A landscape with many valleys, sampled at points; each row gives a point and its height.
A ball rolls from a point to the lowest of its 2 nearest points, and stops where none of them is lower. Distance is the straight distance between rows; heights are no part of it.
domev height 8.58: [-11.1 -19.3  18.5  -6.8   4.7  -2.7  -8.2  -4.7 -29.3 -10.9  -7.7   6.4
  15.0  -6.4  21.6   3.5  22.8   7.6   2.9   8.8]
mib height 4.27: [  3.9 -19.8  -6.6 -17.2  -6.2  -0.1  -0.6  -6.5   8.3  21.2   4.6 -17.5
  20.6 -20.3 -10.0  -4.4   9.3  13.4 -14.6  -8.0]
muv height 0.87: [ 12.5   3.9  28.0   1.5 -15.2  -6.5 -15.0 -20.2  17.6 -41.1  -9.7  -0.6
 -10.2  20.9  10.1  -9.9 -14.1   4.7 -12.9  -6.1]
ren height 4.88: [ -5.5 -23.5   1.4 -17.5   8.2   4.1   8.6  -0.6  -7.3   2.5 -12.3 -17.0
  10.7  -5.5  10.1  -5.7  -1.8  13.1 -18.8  -3.6]
munev height 3.79: [ -5.6   3.9  16.2 -19.3   0.5 -17.9  23.2 -21.0 -19.4   0.6 -10.0 -13.4
  19.0   6.0  -3.1 -20.0  10.9   7.9 -19.5  10.3]
lanev height 5.19: [ 19.7  11.4  37.4  -9.1  -6.1 -14.0 -30.6 -39.5 -22.0 -28.6 -19.7  12.2
  -8.0  31.8  -2.6  11.6  18.1  -9.5   0.9   2.1]
bosu height 6.03: [ 18.5  25.1  32.6   4.8 -23.4 -17.0 -22.9 -28.9   7.6 -43.6 -34.7  -6.4
 -41.1  22.1  10.4   6.4   5.1  -7.4  16.4  23.2]
Zaded height 7.62: [ -6.9 -17.8 -30.5 -15.2  38.3  11.4  18.7   9.2  -5.2  52.0  25.6  -0.2
  22.6  -4.2 -46.6  20.3   1.8  -8.3  25.3  -5.6]
dev height 7.86: [-15.4 -26.6 -21.3  -0.2  25.0  22.2   8.7  11.6  -6.6  44.0  24.3   2.4
  25.9 -13.2 -26.7  17.2  -0.8  -3.3  29.4  -6.7]
mevo height 6.33: [-10.9   6.8 -14.7  29.5  22.5  21.9  12.7  35.9  -2.6  -4.4 -17.7  -1.4
  -0.1  -3.1  15.5 -13.1 -14.7   5.2   4.6  19.2]
lov height 8.63: [-15.8 -35.8  -3.6 -31.8  17.3  18.2  19.1 -15.6  12.5  40.4  21.0 -11.8
  39.4 -18.4 -37.2  10.6   9.5  17.7  37.4   3.5]
visad height 2.80: [  8.4   9.5 -21.0   2.3  19.2   0.3  29.6   1.6 -13.5 -15.6  -2.2  -0.8
  13.1  25.5  -7.1 -17.3  -3.7  -7.4 -19.7  -4.7]
Gep height 6.46: [-10.0   1.2 -16.4  25.5  -3.7   4.2   8.8   7.2  -6.1  31.1  13.7   0.0
  11.9 -22.6   0.9   3.3 -15.8   0.5  21.6  -4.5]
vab height 7.04: [  1.8  -4.6  -9.1   2.0 -29.7   7.6 -21.3   4.9  15.8   6.8   7.6  -3.8
 -29.6 -23.9  10.4  20.0 -22.7 -10.3   7.1 -11.9]
sef height 3.29: [-11.0 -31.9  16.4 -27.8   2.5 -17.9  -9.6 -22.0 -11.5  25.8   5.5 -11.8
  21.5 -16.4   0.3  16.6   7.8  20.0   3.6   1.2]
mipu height 3.52: [  3.2  -3.4 -11.5   8.2  -6.2   4.4   0.0   3.1  -6.3  -9.3  16.0  10.9
  -9.3  -2.3  12.1  10.9 -21.4 -13.0   3.1 -22.9]
Fike height 7.08: [ -1.4 -21.5 -37.6  12.1  50.6  -0.6  15.0  14.8  -3.4  38.0   4.5 -23.3
  27.4   0.8 -23.5   9.2 -21.0  -9.8  28.0  -3.4]
Noki height 3.30: [ 15.0  27.4  -4.7 -10.9 -17.5   8.4   1.9   8.0   0.6 -26.5   9.8  13.4
 -24.4  32.6  -6.0  -8.5  11.4  -9.9 -18.8 -19.0]
Durin height 2.00: [  4.6  12.4 -17.1  12.0  18.2   2.6  27.5  12.5   2.2 -10.7  11.1   1.1
   4.1  33.8  -4.8 -12.6 -25.6  -9.6 -18.2 -16.8]
dip height 7.81: [  7.1  -0.1 -23.6  13.9 -11.7  17.5 -16.4  11.4  25.6 -11.9  -0.9   2.4
 -16.2 -37.1   3.8   0.7  14.1  -3.1  17.5   8.0]
dor height 5.52: [ 15.9  25.4  34.9 -16.6 -23.4  -6.3 -26.9 -22.7  -9.3 -23.4 -21.9   7.5
 -27.8  33.1   2.3   8.2  16.0 -11.9  -6.4  -0.1]
tokud height 5.83: [-15.4   2.6   2.6 -10.4  21.8   8.5  28.2  20.1 -21.6  17.6  -8.4  -1.2
  -4.9  16.7   3.8  -9.5  -1.2  -4.2 -18.2  -0.7]
Tifen height 6.62: [ -8.2  -4.9 -22.4  24.7  15.2  16.4  12.4  22.6  -9.0  34.7  -7.7 -12.1
  11.2 -15.2   7.6   4.1 -19.8  -6.1  25.4   1.9]
Kug height 5.76: [ 16.8  39.7  39.4  -9.0 -22.6  -1.9 -17.7 -24.0  -3.3 -38.0 -32.6   6.7
 -28.4  30.4   0.8   7.4  21.3 -18.4  21.4   5.4]
Dodup height 4.40: [ -4.6  -5.2 -20.7  -9.8  19.1   5.2   8.8  21.5 -13.8  13.7  17.4  16.5
  11.0  -2.5 -19.2   1.4  29.7   2.9 -16.7   2.2]
nel height 1.93: [  6.9   9.3  25.5   5.2 -13.5  -0.7  -4.4 -11.6  10.5 -33.3 -28.3 -11.4
  -5.6   8.5  22.6 -14.9  -8.9  10.8 -13.9   8.9]
tupi height 6.29: [-19.1  13.0  -0.4  25.6  -9.5  -5.7  10.5   8.3  -8.9  25.4   5.9   5.8
  -5.1 -10.0  15.6   2.7 -14.9  -3.5  17.0   2.9]
Vus height 5.60: [ -4.4  31.1  11.6   7.3 -23.2 -14.7  -8.3   6.5  15.6  13.7  16.6  22.9
 -14.0  -4.9  -9.3  -8.7   6.6  -3.5  -8.4   3.5]
Fev height 2.59: [-12.3 -27.3  22.9 -33.6   8.9 -27.8   4.3 -21.1  -9.0  14.7  -3.1 -13.3
  22.7 -11.1  -8.4  -0.8  17.8  27.4  -6.4  13.2]
gek height 3.64: [  2.0   9.8 -22.1   5.5  25.9   0.8  14.6  17.4 -13.8  -5.4   7.2  15.2
   5.8  13.4 -11.2 -12.8  16.7  -5.2 -16.6   1.4]
Lup height 6.92: [ -0.1   7.4   1.1   3.9 -30.7  -2.7 -21.1   0.8  33.6   6.5  -2.7  -5.6
 -39.5 -21.9   4.1   7.9 -18.9  -1.6   1.5   3.3]
Siro height 4.93: [ -7.3  -5.6  -8.7 -10.9   3.7   6.3 -13.0  19.6  -1.0  18.5  21.5  21.1
  13.3 -18.6 -15.3   4.4  30.2   3.3  -6.7   0.7]
setu height 3.98: [  9.3  10.8   2.4  -9.2  -7.4  -3.8  -3.7 -10.1 -10.1 -27.0   6.2  11.5
   0.3  18.1   5.0  -0.9   9.5 -10.7 -15.7 -13.6]
vuru height 3.06: [  3.6   4.6   4.6  -2.8 -16.6  -9.8 -10.1 -12.9   4.0   7.8  22.0   9.5
  -9.7  -0.2   5.1   7.9 -19.1  -5.9 -13.5 -20.7]
dapok height 8.32: [-12.6 -40.4  -4.5 -20.1   6.4  23.8   8.6  -9.4  10.2  29.6   9.3 -17.4
  36.8 -18.3 -12.7  11.3   3.8  11.4  23.1  -5.7]
samot height 2.42: [  9.4  31.6  11.1  -6.4 -12.6  12.4   6.1   1.3   6.1 -48.7  -5.9  15.6
 -22.4  32.9   6.2  -7.4   9.6 -12.1   7.1 -10.8]
Non height 6.07: [ -9.2  10.1  -0.4   7.0  18.3  14.9  20.4  32.1 -17.0   9.5 -20.1  -3.9
  -1.6  10.4  11.4 -12.4   8.5   0.6  -7.5  17.0]
san height 1.75: [ 12.7 -14.6  13.0  -8.9 -15.8 -24.0 -38.3 -31.4  -7.2  12.5   5.6  -4.8
   5.2  -2.2  -3.9  22.0  -7.7   3.1 -11.7  -4.2]
zava height 8.30: [ -2.8 -25.2  12.3   2.9  -1.2  -1.1 -30.8  -5.4 -10.2 -10.9   0.7   5.5
  10.6 -22.5   8.0   7.4  25.1  13.0   6.7   7.1]
Visom height 5.50: [ 18.1  14.7   7.8  -2.8 -26.0  -9.2 -28.6  -7.6  13.3 -18.2   4.3   6.2
 -23.3   2.1  -1.1  -7.7  16.1   3.5 -20.0   2.7]
forif height 4.78: [  8.6 -10.6  -0.6  -3.1 -17.2  -2.1  -7.8 -10.5  28.3   9.3   7.7 -12.2
  13.3 -12.8 -18.2 -14.1   3.1   8.4 -25.3  -7.9]
Dof height 2.86: [ -5.9   6.1  23.1  -0.2  -2.0  -2.6  18.4  -7.9  -5.6 -17.7 -25.4 -10.5
  14.6  10.0  14.7 -21.1  -1.5   8.9 -14.8   7.6]
zodas height 5.30: [ -3.4  16.3   0.7   4.5 -10.6   0.2 -13.2  16.7  10.4  17.5  18.0  25.6
   3.6 -12.0 -17.6  -2.5  23.5  -0.7 -12.1   3.1]
dalut height 6.91: [-14.4  -6.7  10.6  16.3   3.5   7.9   1.3  11.5   2.4 -16.5  -5.6  12.8
  -3.8  -9.5  25.7  -4.8 -10.0   5.8  13.5   5.3]
Gekud height 7.54: [  7.8   3.3 -23.0  18.2  -4.2  12.2   1.3  22.8  32.2 -31.3   6.1  11.7
 -21.8 -14.3   4.8  -1.6  -4.4  -4.1   7.6   3.1]
fif height 5.57: [-11.7  -8.6 -11.8 -21.7  25.6  -3.6  40.8  12.5 -22.0  23.2  -9.0 -17.6
   2.9   9.0   2.7   2.4  -4.2   1.4 -13.1   3.7]
gako height 0.88: [  8.2  14.6  33.9  -2.4 -10.4   2.6 -10.2 -16.4  13.4 -58.8  -7.9  15.8
 -20.4  36.9   4.6  -7.3  -1.9  -3.7   7.3 -13.5]
zos height 6.30: [  8.8  23.2  10.7  -0.8 -22.7  -0.9 -10.2  -7.2   9.9 -54.5 -25.5  -7.3
 -39.4   5.3  25.1   0.4   2.3  -5.3  15.4  20.6]
Saret height 3.93: [  3.8  -9.6  22.4 -26.6   2.5 -32.7  -1.5 -38.9 -18.8   6.4  -1.4  -8.9
  18.2   9.0  -5.6   1.0  11.4  16.1 -19.7   9.0]
notom height 3.94: [  0.2 -17.1 -12.3   4.8   2.8  -3.0   8.1  -6.0 -14.7 -10.7  14.4   2.1
  13.9  -7.3  17.7   8.2 -14.7  -2.1  -2.9 -16.1]
kerod height 2.45: [  8.8   0.2  19.8  -9.7 -19.2 -24.6 -24.6 -31.9 -14.0  -4.9  12.9   8.7
  -5.0  13.2   6.8  16.2  -9.7  -6.6  -9.5 -17.5]
tufe height 6.81: [ -0.6 -11.7 -30.7  27.0  30.9  24.0   5.2  22.3   5.9  29.2  -3.5 -18.1
  17.7  -6.1 -16.0   3.7 -22.2  -8.5  27.4  -0.9]
zurod height 7.34: [ -1.0 -20.0 -34.3  -6.4  51.4  11.8   9.4  11.0  -2.0  56.2  12.1 -23.3
  22.0   1.8 -44.9  11.4 -12.2 -14.1  39.7   1.3]
Balim height 2.47: [ -6.1 -12.6  17.1 -22.0 -14.0 -24.2 -24.2 -19.4  -7.5  32.7  10.8  -5.7
  13.7  -8.7  -4.6  18.0   3.2  13.1 -13.9   1.1]
vuk height 0.72: [  5.4  -4.8 -33.6  19.1  23.9  -6.2  23.0   2.3 -11.3  18.0  13.5  -7.0
  16.2   2.1  -6.1   0.2 -28.6 -11.4   3.6 -13.1]
Madap height 6.52: [ -4.3  17.6  13.5   9.2 -22.5  -5.2  -4.1   2.5  24.0 -32.7 -20.8  -1.2
 -39.2 -10.7  21.1  -3.6  -7.4  -2.1  10.1  19.7]
tinu height 7.23: [ -1.5  -2.8   2.6  15.0   4.4   8.7   0.1  18.5  20.9 -44.2  -7.9  20.0
 -14.3  -2.5  21.1  -9.5  -9.4   2.5   2.3   6.5]
kov height 4.58: [ 13.6  10.0  15.9  -9.3 -10.5  -8.2 -13.5 -28.2 -22.1 -35.8  -1.2  14.7
  10.6  18.1   4.5   2.4  23.7  -4.8  -3.6  -5.9]
vitir height 5.89: [  0.2  36.8  -6.2  24.0 -12.9  -8.3  12.9  15.2  15.1   2.5   4.4   8.4
 -13.4   4.5  -4.8 -23.5   0.5   0.6 -15.2   7.0]
letu height 8.02: [  4.4  -8.7   0.0   6.3 -14.5   7.2 -30.8   9.5   8.1 -10.8  -9.3   4.5
 -11.9 -30.4   7.2  -1.3  24.1   5.7   5.8  11.3]
Lema height 6.12: [-10.0  26.2  -1.6  25.3   0.0 -11.2  18.2   4.9  -5.6  10.5   2.2   8.5
  -0.6  -0.9   7.7 -12.4 -10.3  -3.8  -1.6   6.8]
tapi height 6.60: [-13.4  -8.5  -3.4  27.1  13.8   8.7  10.4  23.1   3.0  -1.8  -3.5   6.3
  11.7 -15.0  11.5  -7.7   0.1  11.0   7.6  12.5]
darol height 1.34: [ 13.1   4.9 -32.4  24.0  23.1   2.7  19.6  18.2  -1.9   1.5   7.2  -3.5
  -3.6  18.1  -3.3  -3.0 -31.1 -18.1  -6.4 -15.8]
Zosa height 8.08: [-12.3 -29.2 -14.9  -8.7  11.3  24.1   7.9  10.6  -1.6  37.1   8.0 -11.3
  18.0 -15.4  -5.2  16.7   0.2   4.0  19.3 -11.0]
dotol height 5.20: [ 16.6  12.8  -3.5   5.6 -27.6 -11.4 -22.2  -9.3  25.3  -0.5   2.9  -4.8
  -3.9 -10.9 -11.3 -14.9  11.7   4.4 -19.7   1.4]
seze height 5.29: [ -9.9 -25.6 -13.8 -29.3  13.6  10.3  22.0  10.6 -21.5  25.0  -4.7 -19.4
   5.9  -3.3   5.9   7.5  -1.3   9.9 -15.1  -8.1]
noko height 6.72: [ -4.5  20.5   9.2  16.5 -22.7  -2.8   3.2   8.2  33.7  -8.3  -9.3  -3.8
 -31.8  -6.5  17.1  -9.3 -24.3   2.0  -2.9  11.9]

For each start below, name the point where the ball stops.
dalut => mib
notom => san
zava => mib
Zaded => vuk
Madap => muv
Gep => vuk
gek => vuk
